Each scene shows the same named points in several views. A view is turned or mirrored, and shifted as a whole, has a little noise and may leave points out.
(in the rows, 128 means zero)

Scene 1
View 1
Z_54: [181 144 138  99 162 146 110 128 107 178 144 108 104 142 100 100 116 121
 147 130  96 126  71 186  97 100 159  96  90 110 122  67 127 126 149 142
  79 151 127 131 138 127  55 150 128 137 102 135 188 115  82]
Z_417: [203 164 165  28 148 182 109  55  40 168 167 159 128 151  94  33 112 151
 116 156 127  85  83 211 136  58 152 104  58 136 150  83 157 104 180 103
  63 105 102 111 127  98  58 137 101 133  92 179 160 101  65]
Z_893: [194 161 132  51 149 161 140  91  89 174 155 142 108 147 104  70 135 138
 118 130 111 101  97 195 106  93 174 104  51 118 171 116 138 115 172 134
  74 116  88 107 139  95  83  88 113 133 112 157 161  97  87]
Z_400: [178 155 127  80 156 151 133 119 107 176 148 125 105 146 100  99 130 127
 129 124 101 115  88 185  90 108 174 103  66 111 155  99 129 124 160 143
  78 140 100 120 142 112  76 109 130 134 116 148 174 102  92]
Z_856: [159 152 159  88 163 166  92 136  80 172 146  99 125 144  96  84  91 130
 149 151  78 129  67 191  92  80 160  93  90 117 106  43 120 123 160 133
  72 155 121 142 133 128  38 193 131 137 109 159 177 108  63]
Z_739: [191 165 137  45 150 165 129  81  79 172 161 150 109 143 104  63 135 143
 114 137 121 102  94 197 117  84 163 104  54 118 166 107 141 112 173 131
  68 117  92 109 137  99  80  98 114 134 103 161 163  99  82]
Z_957: [211 155 111  75 157 128 141  90 126 177 157 139  84 137 106 107 152 122
 125 108 131 106  88 186 107 118 160 103  73 101 168 117 149 121 146 147
  95 130 125 114 149 116  96  64 119 133  93 119 196 121 107]
Z_981: [192 147 134  95 167 133 107 106 111 178 155 113  96 137 101 102 120 118
 142 127 115 111  68 185 103  98 150  93  95 110 127  66 146 122 141 142
  83 149 147 128 144 141  63 136 123 135  88 122 204 122  89]
Z_493: [209 149 125  96 167 123 119 104 131 181 152 115  85 138 102 120 133 109
 140 109 122 116  73 187 106 115 148  94 103 100 135  73 153 127 131 151
  91 152 160 129 144 145  73 110 129 132  82 108 215 124  97]
Z_532: [188 149  91  89 151 135 168 128 150 182 137 124  84 139 113 130 165 122
 120  99 105 121 104 172  78 138 182 107  53  97 182 136 122 128 157 166
  90 141  90 115 154 110 112  46 139 130 117 122 179 108 120]
Z_363: [182 154 131  82 154 148 130 128 110 182 144 114 106 141 108 105 124 125
 132 128  96 122  84 187  91 106 167 102  71 110 142  87 132 126 158 146
  78 144 107 123 145 121  73 119 134 136 110 143 178 108  88]
Z_966: [166 140 125 134 170 130 110 168 146 189 136  79  95 130 106 145 121 102
 157 115  82 145  58 175  66 125 168  96 107  90 106  53 116 138 136 161
  89 178 139 142 150 148  64 145 150 131 107 116 201 120  95]
Z_471: [153 157 136  73 147 171 131 144  88 175 140 117 118 143 105  86 119 143
 125 133  73 126  91 183  80  97 183 111  55 118 146  95 103 128 180 137
  69 128  70 126 137  95  73 141 136 135 136 177 144  88  78]
Z_441: [208 163 136  42 150 163 130  65  76 171 162 161 108 145 102  58 134 141
 114 138 131  93  94 204 127  84 154 106  58 126 169 105 157 114 172 121
  76 108  97 105 136 101  79  96 108 130  96 160 168 105  86]
Z_801: [174 158 146  74 153 165 115 114  82 172 150 122 116 144 102  77 117 133
 134 140  93 117  78 190  98  85 164 100  69 117 136  76 127 117 167 129
  72 136 104 125 138 113  61 149 127 136 108 161 166  99  77]
Z_857: [246 152 115  69 160 110 136  50 130 183 168 158  74 139 102  96 161 115
 125 106 165  91  79 197 136 112 140  98  85 102 170 108 182 118 121 147
 103 125 167 105 152 138  97  46 109 134  64  93 223 133 110]
Z_910: [169 156 125  60 149 171 150 121  86 173 147 131 113 147 106  82 130 140
 113 131  89 117 102 185  92  96 183 105  44 117 166 116 114 118 180 133
  67 125  69 120 143  92  84 111 128 133 130 171 141  92  89]
View 2
Z_856: [ 84 114 175  33 151 113 132 115  99 116 155  76 138 139 152 150 113 141
 160 122 183 108  96 173 154 156 113 109  98 131 179 122 166  74  63 144
 113 145 109 114 119 203  84 111 124 137 136 129 112 149 102]
Z_857: [ 79 143 113 131 168 114  65  84 124 155 187  84 141 100 132  67 115 115
 123 112 120 145 148 194  91 107 156  55 115 164 120  93 105 137 209 140
 110 104 118  88 121 141 107  72 140  53  90 133 102 127 156]
Z_417: [ 92  95 142  58 164 172  92  88  65  91 180  42 149 116 159  68 124 114
 130 133 153 130 115 196  93 168 109  99  69 113 190 108 165 125 136 186
 134 184 129  65 135 163  90  91  85 135 155 105 137 102 120]
Z_400: [ 86 112 156  62 155 104  90 122 102 141 183  70 133 109 116 103 139 144
 140 127 153 141 131 153 138 140 141  99  95 138 131 102 136  91 131 160
 100 149 124 129 130 153  89  96 144 116 130 100 106 134 101]
Z_363: [ 79 112 160  60 156 102  95 122 108 141 179  77 130 115 122 110 132 143
 143 124 159 133 129 155 146 141 138  98  96 134 132 109 135  85 118 156
 105 138 115 131 129 163  88 102 149 119 123 113 108 143 104]
Z_957: [ 77 125 135  99 163 100  67 111 114 152 194  85 135 102 116  75 136 134
 131 127 133 151 150 169 121 124 154  78 108 148 114  96 109 110 178 155
 101 127 125 116 132 138  97  91 152  88 110 115  98 134 126]
Z_966: [ 76 137 173  64 155  59 120 128 131 159 163 103 132 126 129 169 118 149
 164 107 161 124 113 151 185 117 144  99 131 156 127 113 130  53  83 112
  92  95  98 156 116 190  90 113 166  99 106 141  83 177 111]
Z_739: [ 90  98 144  69 164 135  78 105  88 120 191  59 138 100 131  71 141 129
 127 132 151 137 134 170 105 155 134  93  78 122 149 104 141 115 149 179
 115 169 132  99 138 140  87  91 123 124 138 101 126 114 111]
Z_54: [ 82 123 164  58 157  96 115 116 110 134 166  83 138 124 139 135 124 136
 155 115 162 127 111 163 156 137 131  93 109 141 148 112 143  76  96 137
 105 129 113 126 124 182  85 107 141 112 123 125 102 152 112]
Z_493: [ 76 138 143  95 156  89  99 100 123 149 178  86 142 113 136 116 117 130
 148 108 146 135 125 176 135 117 147  78 119 155 130 102 118  95 143 128
 101 103 114 117 115 175  99  95 152  80  93 137  96 154 137]
Z_981: [ 80 133 150  80 156  99 108 101 121 139 167  83 146 123 142 122 118 132
 150 115 152 122 113 180 135 135 130  86 115 148 148 111 138  93 120 133
 109 112 113 116 120 185  97 100 138  94 111 141  98 152 129]
Z_532: [ 80 118 157  84 157  61  64 141 123 176 204  88 118  97  80  98 158 149
 133 128 140 154 162 130 156 111 171  89 112 153  80  90 101  76 161 152
  84 123 131 164 134 125  86 103 186  97 110 100  89 151  97]
Z_910: [ 85  89 161  39 159 116  78 133  86 128 197  60 126 105 105  87 154 141
 132 139 160 142 144 146 134 154 136 109  81 122 136 106 140  84 129 185
 108 173 135 133 141 136  84 105 141 145 145  83 117 122  86]
Z_893: [ 83  98 149  65 159 132  74 116  86 126 197  60 130 104 119  70 142 133
 131 135 149 149 141 162 108 148 139  98  77 128 142 104 133 110 156 181
 111 168 135 111 141 136  88  96 133 123 140  91 117 117 104]
Z_471: [ 88  90 174  30 155 108  97 135  88 128 184  62 128 117 114 113 152 146
 142 134 168 130 128 142 153 161 131 120  84 118 141 110 154  70  98 177
 105 176 128 140 139 152  79 109 141 155 158  91 118 135  80]
View 3
Z_981: [103 140  86 175 120 105 125 145 125 117 114  84 123 147 159 114 118 132
 122 119 112 119 164 124 134 162 127 130 124 140 130 120 119 178 123 155
 101 119 147 120 137 114 129 135 125  95 142 111 132 131 113]
Z_471: [138 113  74 201 156  75 117 194 104 110 101  87 170 174 169 139 144 114
 141 163 124 178 144 137 102 152 163 142 116 122 156 179 130 165 156 113
 127 110 140 139 186 126 187 105 147  79 139 116 140 139  94]
Z_532: [ 97  98 120 181 131 102  92 106 124 100 107 105 145 151 137 132 146 178
 114 142  89 100 103 149 119 136 141 188 115 163 111 198 149 147 105 107
 116 127 153 170 171 146 152 106 127  43 158 125  94 152  86]
Z_801: [130 133  74 189 144  82 132 184 117 111 112  87 150 160 174 124 128 111
 138 147 132 164 163 127 114 159 154 129 126 117 152 143 119 170 152 137
 118 120 141 116 161 118 160 124 136  96 130 107 144 137 108]
Z_400: [114 125  89 183 139  87 115 154 117 102 108  96 150 150 169 125 136 130
 124 145 115 142 138 131 114 150 151 154 116 122 139 164 131 166 138 131
 117 123 140 139 163 124 161 121 136  75 134 119 128 146  99]
Z_957: [ 91 138 118 169 133  95 115 116 125  89 115 119 146 117 161 113 113 157
 116 132 104 112 120 145 125 142 135 178 132 120 106 162 135 168 107 139
 107 149 144 139 143 134 137 136 131  62 132 121 108 160 113]
Z_910: [121 113 106 187 157  75 115 158 114  89 107 114 174 140 177 130 135 134
 127 161 123 152 122 144 103 141 166 175 130 105 136 196 140 161 140 112
 123 129 142 145 172 143 180 118 146  63 123 124 120 162 100]
Z_417: [131 161  85 178 158  53 151 194 121  83 121 117 174 106 217 109 101  84
 146 150 152 181 167 126 112 162 163 135 155  50 151 138 114 194 168 159
 118 150 124 103 142 123 167 161 146 112  81 107 153 164 137]
Z_966: [105 109  69 191 114 127 103 142 120 136 103  56 109 200 122 132 148 149
 119 116  97 111 157 116 146 162 115 119  91 197 134 135 127 164 121 132
 105  91 154 137 160 111 128 107 118  85 184 109 129 105  84]
Z_739: [119 144 106 178 154  67 130 163 123  86 115 118 170 111 197 119 113 117
 130 152 133 156 137 142 111 154 160 161 143  81 135 164 124 177 146 136
 120 141 135 122 154 134 165 142 140  79 101 113 131 158 122]
Z_54: [118 127  73 189 128 101 118 163 121 117 107  76 132 167 154 124 136 128
 125 131 115 139 162 121 132 166 135 126 113 149 139 136 123 180 135 135
 109 109 142 123 154 113 147 121 127  96 149 111 140 124 103]
Z_363: [114 123  89 187 137  95 118 156 119 106 111  92 147 153 160 124 135 130
 130 140 114 138 143 133 124 154 144 148 121 137 133 157 132 172 137 128
 112 119 146 138 161 121 151 120 133  80 141 114 133 137 104]
Z_893: [120 135 106 177 152  72 127 159 113  86 108 120 172 120 191 123 127 126
 129 157 125 158 133 142 106 148 164 168 142  89 134 173 130 169 143 129
 119 141 136 133 161 139 172 133 144  74 112 115 125 166 116]
Z_441: [113 150 112 173 152  64 133 159 122  78 120 126 173 102 199 109 107 113
 132 148 128 155 137 141 114 147 158 162 147  71 132 155 122 178 140 143
 118 152 132 123 147 134 163 144 141  83  95 115 129 166 125]
View 4
Z_471: [128  75 106 150  98 110 140 153 111  74  84  37 139 111 115 136 138 155
 118 111 129 126 125 150 163 147 192 112 169 107 111 144 109 131 126 107
 165 165  82 101 138 164 163 118  85 114 119 155 124 125 195]
Z_801: [133 100 118 148  96 124 133 159 129  77  97  50 149 108 117 138 151 139
 118 129 124 128 130 149 158 144 196 108 146 115 100 135 136 119 116 108
 169 143  97  97 133 169 156 122 109 129 136 123 118 118 166]
Z_532: [156  26 101 167 115 140 112 115  78 121  73  59 136 149 136 148 105 144
 150 102 147 142 112  73 147 147 144  87 132 165  91 215  92 134 126  90
 119 148 125 140 172 178 159 147  83 113  88 187 121 112 170]
Z_857: [179  85 140 197 123 159  85 126 122 141 140  83 155 140 135 118 169 119
 165 108 141 138 109  49 137 137 138  80  94 190  56 199 149 120 111  89
 134  80 163 124 158 178 164 169 152 143 149 133 106  99  88]
Z_856: [127 103 110 110  70 136 116 126 131  86  73  52 148 105 152 162 122 119
 109 183 117 124 139 159 158 131 218 105 127 116 112 131 138 110 109 113
 176 140 102 110 120 169 142 142 101 125 122  87 120 108 183]
Z_957: [164  73 127 198 128 138 106 145 113 121 127  67 147 136 113 117 163 143
 150  80 146 136 110  75 145 147 145  91 129 160  77 183 131 126 120  91
 136 114 132 116 161 178 169 142 121 135 139 160 113 108 125]
Z_981: [148  95 122 144  88 147 107 128 126 110  93  68 151 119 149 145 137 124
 128 159 124 127 130 115 150 129 189  95 110 148  90 156 146 112 108  98
 158 114 131 119 138 179 151 155 122 128 134 103 119 106 146]
Z_910: [137  70 111 174 112 112 142 160 105  85  96  40 142 118  99 124 150 157
 126  84 137 132 120 133 157 148 172 108 170 116  98 152 111 134 123 101
 157 158  89  96 150 163 166 117  91 114 121 170 124 121 180]
Z_493: [160  86 124 150  96 154  92 120 114 123  98  78 152 126 153 149 134 120
 136 150 136 133 129  94 143 131 171  88 102 165  85 179 138 112 109  95
 141 104 150 131 145 179 149 162 124 132 127 114 116 101 135]
Z_441: [156 103 131 198 121 126 120 174 130  88 140  52 156 122  98 107 185 146
 133  79 140 130 110 118 147 154 165 104 152 131  78 148 140 129 121 100
 161 119 110  89 145 167 171 121 133 135 160 149 114 120 125]
Z_363: [147  74 112 151  99 130 120 140 114 101  89  57 142 121 129 145 132 134
 132 128 134 134 125 122 154 142 178 102 137 137  95 161 121 127 117  98
 155 143 113 118 143 175 155 144 101 123 120 139 119 115 167]
Z_54: [136  90 113 131  86 138 116 131 122  98  84  60 147 115 143 153 128 124
 123 158 126 122 137 134 156 131 197 101 125 136 102 149 134 117 115 105
 162 128 115 115 133 171 149 148 109 126 124 108 112 107 166]
Z_739: [145  93 124 189 120 124 130 171 128  87 128  52 151 119  98 109 177 153
 136  82 135 133 112 125 152 147 170 102 153 133  80 148 138 128 120  95
 164 130 108  93 146 167 171 128 122 127 149 154 114 119 139]
Z_417: [141 134 141 192 116 119 131 187 153  66 152  51 158 104  84 106 207 151
 121  92 121 124 114 152 156 148 188 111 157 111  81 113 161 122 111 101
 184 115  97  68 130 162 175 111 141 138 185 116 109 121 120]

Which points are out of place in each view (at most two, in the order of its rows)? Write none if all are in place.
view 1: Z_532
view 2: none
view 3: Z_910
view 4: Z_856, Z_957

Scene 2
View 1
Z_793: [111 135  85 182 142 127 130  92 159 117 128  99 112  78 139 153 124 135
 159 189 100 145 120 107 180 143  97 158 157 136 182 161 110 131 153 126
 173 168  56 125 165 138 142 152 121 110 120 108 116 107 116]
Z_488: [114 156  95 155  68  87 179  69 117 117  92 116 115 122 100 131 124 116
 132 124 116  55  92 146 189 161 133 199 184 105 159 140 117 119 173 162
 185 152  73 160 115  96 129 166 100 114 111 110 124  71 131]
Z_698: [102 127  79 189 149 128 125  89 160 113 139  99 118  74 147 150 118 142
 159 201  93 153 125 105 173 142  90 161 159 143 186 169 101 134 141 118
 175 168  59 125 170 148 143 140 123 111 118 116 119 118 126]
Z_677: [ 82 118  80 195 115 128 134 110 167 134 116  94 138  69 116 124 107 125
 147 143 128 107 120 109 183 154 101 153 132 133 151 160 128 111 154 140
 154 173  43 139 163 130 124 156 130  66  94 101  97 107 102]
Z_934: [108 145  88 169  97 103 154  80 137 118 109 109 117 101 120 139 123 124
 144 151 110  91 100 128 187 154 115 182 172 122 166 153 113 120 164 150
 179 161  63 146 137 115 132 159 111 106 111 110 116  85 125]
Z_987: [ 74 117  76 195 114 125 138 107 169 139 120  95 136  61 118 122  99 127
 143 140 124 104 126 108 178 160 106 156 133 139 154 165 127 104 146 141
 158 169  41 136 167 129 125 147 132  61  91 103 105 113 104]
Z_191: [ 86 124  83 188 102 129 140 121 163 138 104  96 145  73 111 117 110 112
 141 127 134 100 114 113 188 157 105 152 130 134 147 145 139 104 159 153
 144 172  33 141 155 112 120 170 136  64  96  96  82  98  87]
Z_898: [ 35 105  57 206  94 110 152  83 167 156 113 106 148  44 113  91  62 149
 127 108 138  60 129 115 155 182 111 182 132 137 146 190 113  98 129 150
 162 164  49 141 170 130 116 101 116  31  61 118 131 122 131]
Z_741: [ 94 117  66 194 174 129 121  69 170 116 155 101 110  58 163 155 103 162
 166 222  80 166 137  98 157 143  87 168 163 152 200 195  80 144 121  99
 187 165  66 118 189 174 153 113 113 122 114 130 145 136 148]
Z_41: [ 56  96  63 218 151 145 117 121 195 141 135  90 144  34 136 116  81 138
 153 161 129 136 143  91 170 155  82 139 107 162 160 180 121 111 125 127
 147 183  37 124 194 154 126 123 144  41  86 106 100 134 100]
Z_337: [ 59 108  63 198 125 115 141  71 165 139 130 104 130  52 135 118  76 158
 140 153 117 102 133 111 155 166  97 179 144 144 170 189  99 119 124 128
 175 164  60 129 175 152 131 104 117  67  78 125 142 120 140]
Z_115: [ 80 112  72 207 140 148 125 129 185 133 120  89 147  53 129 120 106 121
 155 157 127 131 128  94 181 151  93 134 118 149 156 158 133 110 145 133
 136 181  33 131 179 136 123 155 152  51  96  98  87 117  86]
Z_369: [124 134  86 182 151 131 126  96 157 110 128  96 114  86 148 157 135 131
 166 206  92 160 116 106 184 132  92 153 162 138 187 151 106 137 153 121
 169 171  56 126 164 144 143 162 122 125 128 110 109 105 111]
View 2
Z_934: [145 156 111  44 130 139 167 129 160 145 136 137  75 108 177 133 135 124
  85 137  92 115 122 115 105  74  99 119 160 160 133 172 156 123  94 170
 102 149 111 158 151 122 127 144 102 170 142 113 150 153  84]
Z_793: [181 123 130  83 101 117 169 117 162 148 113 152  84 127 138 158 119  98
  89 149 128 118 133 115 107 112 126 134 152 162 134 173 147 125  72 181
  96 121 111 137 143 112 121 152 107 169 141 128 154 144  77]
Z_677: [123 147  90  53 125 151 161 110 153 152 137 147 103  89 151 140 118  94
 105 153 126 121 143  90 105  72 129 142 174 179 122 167 166 126  97 155
  80 125  98 154 204 123 121 182 130 176 149 147 125 136  69]
Z_987: [129 143  98  58 122 146 159 112 153 153 135 147 107  95 147 150 118  90
 110 157 135 123 143  88 106  72 133 145 168 177 123 171 159 125  95 162
  83 122  99 147 200 125 119 186 132 174 148 149 131 136  71]
Z_337: [133 122  95  78 123 130 181  90 157 169 123 133 135 103 124 149 122 103
  81 161 125 108 129  99  99  70 134 128 189 168 135 166 152 110 114 151
  92  83 117 123 182 124 144 164 139 173 167 169 122 120  79]
Z_741: [204  95 143 119 100  82 194 101 172 160  84 141 113 149 109 174 114 101
  68 152 128 104 113 127 103 126 132 122 165 146 149 179 131 108  85 176
 107  71 130 103 101 105 148 126 115 163 153 160 157 127  81]
Z_488: [123 176 102  18 148 159 162 136 150 138 154 130  63  93 205 104 150 149
  81 125  66 114 112 124  96  60  73 100 165 158 132 168 162 122 116 159
 112 170 119 171 151 129 129 133  94 169 147  87 153 165  97]
Z_898: [ 87 148  64  52 142 158 169  89 147 175 143 122 150  79 145 131 128 104
  91 161 116 114 137  80  95  34 131 132 201 181 125 158 167 112 131 131
  81  93 108 143 225 131 144 183 156 184 171 176 103 114  81]
Z_698: [169 120 124  87 109 116 174 109 163 151 108 147  99 119 130 158 118  91
  89 155 129 119 135 106 107 106 132 136 165 160 137 173 151 117  81 173
  91 101 111 130 153 111 127 156 123 168 146 147 147 135  73]
Z_191: [129 158 100  40 122 158 149 120 148 141 141 160  86  86 163 147 120  90
 122 156 129 132 152  82 105  74 129 143 156 178 118 164 168 136  86 169
  73 144  87 168 209 125 104 197 125 176 136 130 134 153  58]
Z_115: [149 132 108  66 103 143 154 111 153 149 121 163  98 101 132 168 110  65
 125 167 157 132 159  78 108  95 149 158 159 176 120 167 160 135  72 174
  65 120  87 150 210 118 100 203 133 175 138 150 130 141  51]
Z_369: [184 133 134  76 101 118 168 126 164 139 111 161  67 127 144 155 120  95
  98 148 125 120 133 112 114 113 121 134 146 156 135 180 149 129  68 182
  92 136 108 145 136 109 115 157 101 165 135 124 160 156  68]
View 3
Z_191: [ 97 143 111  55 121 110 110 154 121 112 132 112 110 152 156 164 124 182
 119 181 186 103 152 143  96 120 132 117 138  93 129 166 160 123 133 173
 132 157 136 163  87 118 128 193 119  78 117 190 143 138  90]
Z_115: [ 88 160 131  43 141 127  78 160 113 104 158 116 112 144 166 178 143 174
 126 172 184 116 162 124  87 117 100 124 131 101 111 140 165 123 138 162
 121 151 133 146  91  98 113 192 149  95 123 212 144 131  94]
Z_987: [102 150 105  49 139 122 100 149 101 114 134 120 113 153 160 178 125 168
 122 157 181 110 163 129 104 127 134 138 130  94 118 143 165 116 135 154
 132 135 129 154  89 121 120 198 123 101 128 196 125 128  91]
Z_488: [116 117  55  69  95 102 144 133  95 109  46 121 129 188 119 175  98 157
 131 148 149  95 133 169 132 151 215 123 137  77 148 181 142  86 133 183
 150 132 135 180 102 137 165 178  78  99 110 126 130 164  88]
Z_337: [110 151  99  34 158 143  93 136  67 113 120 132 119 162 149 192 127 137
 137 137 174 125 180 119 124 141 143 180 119  83 117 127 168 104 132 130
 136 106 123 135  87 130 108 203 134 133 145 183  94 109  90]
Z_369: [ 80 147 107  70 119 129  65 143  95 108 105 134 141 170 138 198 141 129
 151 137 130 128 153 142 107 125 134 109 137 100 111 147 137  87 135 183
 131 134 142 142 118  94 140 168 150 113 108 176 151 157 113]
Z_677: [ 95 148 108  48 131 120  98 150 106 114 129 118 116 153 153 176 124 171
 128 162 178 112 158 133 103 125 131 133 131  93 119 151 160 116 137 160
 130 143 133 158  92 116 119 189 125  95 121 189 133 135  90]
Z_41: [ 92 167 133  31 159 141  68 154  96 109 176 124 107 141 169 179 141 159
 127 164 190 128 182 109  95 123  93 153 129  98 105 121 173 124 136 141
 121 132 127 128  88 106  94 203 157 106 141 222 123 109  92]
Z_741: [ 78 169 108  49 159 162  27 134  50 110 112 150 144 168 141 220 148  89
 168 100 127 151 188 118 119 136 121 162 119  98  95 110 139  76 130 152
 135  97 134 106 118  96 114 181 186 159 125 188 114 126 111]
Z_934: [101 134  77  64 110 117 110 139  92 110  72 128 132 180 129 187 113 147
 144 142 146 113 146 151 119 137 176 126 131  86 132 160 143  91 133 177
 140 132 139 164 103 121 154 179 112 107 113 150 129 156  98]
View 4
Z_488: [123 111 114 147  65 104  94 147 127  94  94 188 159 158 140 108 210 140
 147 146 184 109 152 108 137 135 126 151  64 138 175 158 117 134 177 103
  71 179 156 163 158 110  86 133 166 140  86 145 132  92  50]
Z_337: [134 116 127 102  95  92 120 157 148 127 139 105 126 128 141 160 181 132
 105 122 144 122 112 171  66 118 189 155  66 123 141  83 135 159 142 123
  80 140 168 148 151 113 108 151 174 149 126 153  98  68 157]
Z_987: [114 106  99 129  58 108 115 175 138 152 109 127 113 137 146 146 186 123
 127 131 151 100 108 181  76 140 169 176  66 123 147 115 135 162 122 102
 104 154 181 145 157 123 109 136 182 147 107 132 125  69 144]
Z_741: [119 149 142  68 157  76 137 113 172 141 133  93 129 131 102 163 219 140
 121 114 103 168  98 186  63 135 201 150  69 134 139  78 176 185 150 120
 100 160 139 147 183 125  91 120 130 151 137 141 145  80 175]
Z_793: [106 133 121 111 111  92 115 140 155 149 107 127 129 143 118 141 220 129
 143 126 130 143 109 176  92 146 173 163  65 136 153 120 159 172 149 102
 113 175 148 146 183 130  96 109 139 150 117 127 165  81 139]
Z_115: [ 98 105  90 126  56 111 112 184 141 183 103 118  98 133 144 155 192 118
 135 129 136 107  87 215  68 144 182 185  64 126 142 111 142 169 105  95
 129 154 185 142 173 134 119 121 168 151 121 110 149  67 169]
Z_41: [110 106 102 104  72 107 121 180 149 174 124  97  95 120 145 170 179 119
 119 122 131 110  89 221  46 132 199 179  67 121 133  80 145 173 102 111
 121 147 188 139 161 128 116 136 178 154 126 123 121  65 192]
Z_898: [141  90 114 119  53 103 116 185 132 121 133 117 121 123 173 161 155 128
  99 130 166  83 118 160  69 109 183 168  74 113 140  88 111 144 130 128
  69 123 192 145 125 106 114 167 205 149 118 155  68  66 149]
Z_677: [108 101  95 131  61 107 111 179 138 157 107 136 118 132 142 145 190 124
 133 134 150 102 104 186  83 144 172 179  68 126 148 120 133 159 124 101
 107 158 181 145 165 128 107 129 176 152 111 124 135  71 134]
Z_191: [103 107  91 133  51 114 109 182 138 158 102 139 110 138 140 141 193 119
 136 134 153 101 104 186  87 142 164 184  65 127 153 128 134 160 117  97
 115 162 177 146 163 133 111 121 173 150 106 121 144  73 133]
Z_934: [115 120 113 130  79  95 101 148 137 119 101 159 142 150 130 122 212 134
 141 139 163 123 131 140 116 143 150 158  64 132 165 139 134 152 163 101
  88 171 153 154 162 120  95 123 156 143 100 138 139  84  86]
Z_369: [103 132 113 114 105  97 112 143 156 155 100 140 124 147 115 132 229 130
 147 131 130 142 110 183 100 152 168 168  66 139 157 130 159 173 147  95
 119 181 150 146 189 135  99 106 139 149 113 123 172  82 127]
Z_698: [110 129 117 106 111  95 119 141 157 149 110 119 123 140 122 144 208 128
 131 121 128 140 102 185  80 138 184 168  70 132 148 105 160 174 139 108
 106 160 154 143 178 127 102 120 147 149 121 130 147  79 156]

Which points are out of place in each view (at most two, in the order of its rows)? Write none if all are in place.
view 1: Z_698, Z_369
view 2: Z_677, Z_741
view 3: none
view 4: Z_191
